Points, in no order, along strands that fork, close into loops and pass close to each other.
Points whose rows are less than 65.4 apart are linked; no others are. Some points are linked to none.
z_155: [ -8 -16  26  -1   8 -11 -18  -9  11 -16  22  21   7  11  30 -23  19  -2
   4  25]
z_415: [ 24 -15  10 -25 -46   0   3 -33  -4  -1 -10  -8  38  -1 -12  16 -17  -1
   2  -6]
z_294: [ 29  18  -7   3  -1 -12  16   0 -12 -47  19 -17 -15  18 -20 -20  20  -7
  27 -11]
z_289: [ 33   8   3  14 -20  52  18  21  -1  14  -4  21   0 -10 -35  -2   4  35
 -30 -14]
z_49: [-15 -15  17   6   2  15   8 -34   6 -39   9  18  -6   3  17   8  -5 -13
  -1  42]
z_56: [ -8 -44  12 -20   5 -11 -31 -11  21   0  27  17   5  -8  18 -11  23  -3
 -13  38]
z_179: [-16  23   4 -10   7   1  -2  -1 -23   3   0   1 -13   3  13 -42   4   4
 -23 -19]
z_64: [-11   2   3  -6  -3   8   9  17 -14  -1  -9  -3 -15  14  21  18   8  21
  18 -23]
z_867: [ 22   6  -5  -2   5 -18  10   6 -23 -25  34 -18 -31  23 -26 -19  10  -2
  31  22]
z_402: [-26  25   7 -16  13 -41  11   3 -41 -23  19   2   5   8  -7 -13  -6   6
   7   6]
z_926: [  0   9   0   4  -2  -2 -32 -11  -5   9  10   6  11  17  -9   4 -17  -6
  19   4]
z_459: [ 11   1 -28  -7  -2  11  13  -6  -5  -5 -15 -16 -12   6 -10  -9  -4  31
 -17  20]
z_487: [-10  31  -3  27 -12   2   2  15  -8  -4  -4 -19  22 -15   0  20   8  24
 -15  -5]
z_531: [ 26 -14   8  -2   1 -10  -1  -2 -16 -21  41  -6  -8  10 -53  -3   3  -8
  11  21]
z_45: [  0  -1   5  12   0   1  -7  18  23   3   7   2   8  13 -20  39  11   2
 -10  -2]
z_384: [-22 -16  -2   3  -3  10 -29  13  10  23  13   3 -10  17  -8  45   8   6
 -12   6]
z_972: [-29  -6   5  -2  24  20 -14 -11  37  -7 -27  30 -13   4 -10  -3 -15 -20
  -9   3]
z_587: [ 14  10  -1  12  17 -17 -27  16 -17  29  46 -15  -4 -18 -15 -46   4   1
  14  20]
z_435: [ 12  25 -16  -4 -18  49  11  24 -15  16  -8  12  -8  -9 -16 -21  -2   2
  11 -53]
z_392: [ 12  11 -11  11  13  12 -27  18   0  19   9  -8 -27   6   1 -18   4 -12
  -1 -22]
z_70: [ 16  -8  -4 -10  -8 -11   3 -20 -18 -17  27 -30  -1   6 -40  33   3 -19
   7  11]
z_543: [ -5   3  -3   7  -2   0 -18 -13  18   7  24  -4  13  26   0   6   2 -31
  23 -15]
z_857: [ 15   8   1   7  -5  -7  -2  -5 -15  17  30 -13   4 -10 -11 -44 -16  20
  21  33]
z_281: [-27 -25  17   7  -3  -3 -21  14  20  37   0 -18   2 -21  16  -3   5  10
   4  28]
z_66: [ -1  -5   5  -9   1 -29  -9 -29 -26  -5  13  -2  34 -19  16  10 -20 -19
  24  21]
z_28: [ -8  -1  -4   8  -5  -3 -24  -8   7 -17  46  13   8  10  19  -1  36   4
   8  24]
z_947: [ 23  -4  -2 -20 -31  -8   4 -38 -10 -19   9   4  34  14  -5  28   1 -13
   0  -5]
z_855: [ 14   5  22   9  24  -9 -21  12 -14  34  18  -4 -23 -19   0 -57  -8   4
 -10   1]
z_832: [ -2  17   1  11  -8 -37  14  -1 -22 -26  -5  19   6  -7   9  48  -7   5
  33 -12]
z_92: [ -3  12  -9   1 -20 -17  -6 -18   9 -13   0 -15  20  -1  30  26  12 -19
 -14 -28]
z_837: [-24  12  13  -9  24 -28   3   5  -9  -2  14  26   8  11  -8 -12  -3   8
   4  21]
z_408: [ 13  -9 -37 -22  -8  25  20  -1 -18   5 -28 -16 -27   1  15 -10   8  42
 -15  16]
z_452: [ 23  -1  36  -4  -6  16   8   1 -16   0 -17  10   9 -13  -9 -22 -29 -20
 -10 -22]
z_200: [ 11  -3  -7 -13 -18   9  11   0  -8  -1 -39 -27   9   0  21   8 -18  12
  36   4]
z_315: [ 33   2  -3  29 -22  36  21  30  15  19  -3   3  -2 -11 -31   3   8  14
 -11 -22]
z_576: [-11   4  -2  13   7  31  -4  -9  20  -5 -25   5   2  -1 -18 -11 -29 -11
   7  18]
z_929: [ 13  -3  13   0  -6  26  17  16  -4  -8   4  24  -6  -8 -10  -7  20  32
 -34   0]
z_953: [-18 -14  19  15  15 -45  28   9   9 -17   8  32  -1   2  17  32  14 -22
 -18 -15]
z_381: [-11  32 -11  10 -11  -4  -3   5   1   1 -17   3  33  -5  17  12  17   5
 -16 -22]
z_306: [  8  -5  25   1   9 -13  -7 -10   9  -6  -6  50  18 -18  12  22  -2 -19
 -13 -16]
z_410: [  8 -20 -18 -31  -4  21  17   8  17   7 -54 -16   9  11  19  -7  -8   0
  18  -9]
z_968: [  0  11   3  -2  -2 -18 -10 -33   4 -26 -31  16  29 -22  39   7 -14 -13
  -1  10]
z_905: [ 20  10 -11  -7   7   1 -10 -27  -3 -24 -37   2  16 -20  18  23 -14  -8
  -9   0]
z_909: [-15  -7   1 -22   9  22  25  18 -18  22 -21  19 -15   4 -29   2 -15  18
 -14 -13]
z_809: [ -4  14   5 -14  16 -14 -13   6 -10  23  14  -1  -3  10   6 -54   0  -2
 -21  -1]
z_805: [  7  -1   4   8  -2 -12   3   2  30   9  15  -4  13  32  -6  15  20 -29
  18 -39]
z_97: [ 12 -13 -29 -10  -2  20   7  17  30  15 -31  -4   7  15   4  -9  -2   6
  17 -21]
z_619: [-30  -3  13  27  11 -40   4  -8  17 -22   5  12 -18  -7  29  22  20 -31
 -36 -10]
z_233: [-11   3  -4  15  -8  18 -15  -8  -7 -27  26   5 -18   9   8  -1  21  15
  -8  14]
z_500: [-25  10   8  12  -1  26   9  -8  -2 -12 -26  -6  -1 -21  -7   0 -28  -3
 -15   1]
z_332: [ -5  -2   9  17 -13  31  26  30  18   6  -5   7   1   2 -18  30  14   8
  -9 -21]
z_208: [ 13 -33  -4 -30   7 -10 -21 -19  10  16   8 -16   9   4  -7   0 -16 -24
   4  22]
z_795: [  3  -6  37  -6  16  -6  -4  10   2   2 -25  39   7 -15  -6  23 -21  -6
 -13  -1]
z_959: [-20  -5   0 -11 -10  -6  12   9 -10   8 -27  -2  -2   7  25  34  -4  14
  37  -7]
z_693: [-21 -11  15   1  15  14 -13   5  41  -7 -11  27  -4  12   3 -32  14  -8
  -8 -12]
z_382: [-42  -6   4  15  12 -28 -19   9   5  15   7 -22  -4  -5  29  11  13   8
   3  18]
z_574: [-18  -5 -15 -11  21 -18 -29  21  16  14 -31  15   4  -1   4  21  -7   6
  25  -4]
z_562: [  6  24  -5   5 -10  37   9  21 -15   9 -27  -4   5 -12   7 -13  -6   4
  19 -35]
z_367: [ 19  -6   4   4 -12  21  -2  -8  -6 -28  13  13  -6  10   2   1  19  12
 -25   3]
z_484: [-22   4 -10 -26  13  34  13  26   2  35 -29  29  -2   9 -17 -18  -7  -4
 -18 -26]
z_856: [-16 -17  13  24 -18  19  10  -9   0   7  14 -30 -32  -6  17 -15   4  -4
   3   8]
z_13: [ 10  -8   7  -3  -7  -3  -8   3  -3   6 -17 -33  10 -14   9  10 -19   9
  15  25]
z_214: [-35   4   4   9  18 -15 -26   4  -7   5  18  20   8  17 -16   9  -9   2
   6  26]
z_184: [-10  28 -15  -7  19 -30   9  -5 -29 -29   4  -9   6   8   1   9   9   5
 -11  -1]
z_246: [-33 -12   1  10  -6  -5   9  -8   2   8  15 -40 -22  11  22   8  19   0
  -5  12]
z_204: [ 10  26 -23  -2   8  -8  18   4 -18 -37  -4 -10  -8  17 -18  10   6  -4
   4 -16]
z_862: [ 12  -9 -13 -25  17   8  28  28 -11   3 -20  -3 -18   5 -16  21   6  12
 -28 -12]
z_131: [  5  -1  18  18   0 -22 -14 -25   1 -20  -4  46  25 -28  33  16 -16 -26
 -12   2]
z_526: [ 20   2 -24   4   8   4  -2  -9 -15  14  25 -16 -16 -13 -21 -23 -16  18
  11  46]
z_688: [ -2 -17  20  11 -14   1 -25   5  -1  30  -8 -31   4 -27  21   4 -14   5
   2  18]
z_861: [-22   2  21  18   4 -39  18   3 -13  -9  13  30   0   7  11  33   0  -1
  10 -10]
z_937: [ -2 -27  -7  -6  18  -6 -14 -19  31  25  13 -13   8  10  -7 -32  -9 -15
   4  30]
z_669: [ 10 -20  16  26 -21   1   2  -4  -4   6  27 -50 -16 -12   4 -12   0  -2
  23  15]
z_684: [  9  -9 -23 -18 -31  -9   7 -35  -6 -29  21 -15  12  19 -24  40   7 -13
   5   6]
z_711: [  7  16  -7   4 -25 -23  18 -18 -11 -19 -17  14  18  -7 -12  56  -8  -9
  22 -23]
z_11: [  7  17 -32  14   9   6  16  -6  28  13 -14 -18 -13   9  11 -55  -3   9
   7  -2]
z_588: [ 25   2 -37  -6  -4  16  19   5  28  34 -11 -19 -13  18  -7 -38  -2  12
  13 -18]
z_154: [ 12  17   3  16 -13 -16   6 -11  -1 -10  -9 -12  17 -18 -27  54 -12 -20
  14 -28]
z_539: [-18  19   0 -12  -9  13  10   7 -34  -3 -10   1  -9   0  21 -13  -3  18
  11 -23]
z_467: [-12   0 -17   3  18   3  -2  -9  31  20  -2 -20 -14   5   2 -51 -19  -7
  11  11]
z_954: [ 14  11   3   4  11   6  17  -4 -11 -28 -26 -14   9 -26  -3  21 -17  -8
 -19   2]
z_895: [  1  -5  -6  29 -13  27 -18  10  24  37   4  -3 -20 -12  -3 -12   8  26
   7   2]
z_14: [-13   0  -2   8   4 -31   7 -13  21 -13   5 -11   6  -4  46  14  29 -29
 -25 -26]
z_112: [ -8 -11  14  -3  24  -6 -13  17  25  -7  -2  24 -12   3  18 -43  20  -1
  -8  13]
z_81: [ 14  18  -1 -21 -16  31  26  20 -22  33  -6  10  -9   5 -43 -22 -17  -1
  -1 -56]
z_111: [ 23   5  11 -11   7   9   6  29 -15   7  -9   9   5  -1 -14   4  10  17
 -47  -8]
z_644: [ 33   2 -21  -5   9  10   9   0  -1   0  -1  -4 -35  -8 -17 -35 -16  25
 -14  35]
z_203: [-15 -46  -4 -37  25 -21 -29  -6  15   9  39   5   7 -14  11   3  30 -22
  -1  35]

A tip is a point with one link. Name the tips that can be reached along the links from each point below, in the order of the rows.
z_28 | z_384, z_795, z_484, z_203
z_832 | z_487, z_154
z_294 | z_415, z_805
z_13 | z_408, z_208, z_669, z_81

A piece is all that can be reached along the links. How many separate loops has the piece of each point below (a circle has one, a figure eight two, a Y none), and how many tips (points with one link)?
z_64 | loops 0, tips 4
z_954 | loops 0, tips 4
z_184 | loops 0, tips 2
z_711 | loops 0, tips 2

Name the points in between on the shortest way along the links from the first point to the second, in order.
z_367 / z_954 | z_233 z_28 z_155 z_112 z_693 z_972 z_576 z_500
z_588 / z_587 | z_97 z_410 z_200 z_959 z_64 z_539 z_179 z_809 z_855
z_233 / z_384 | z_367 z_929 z_289 z_315 z_332 z_45
z_415 / z_926 | z_947 z_684 z_70 z_531 z_867 z_294 z_204 z_184 z_402 z_837 z_214
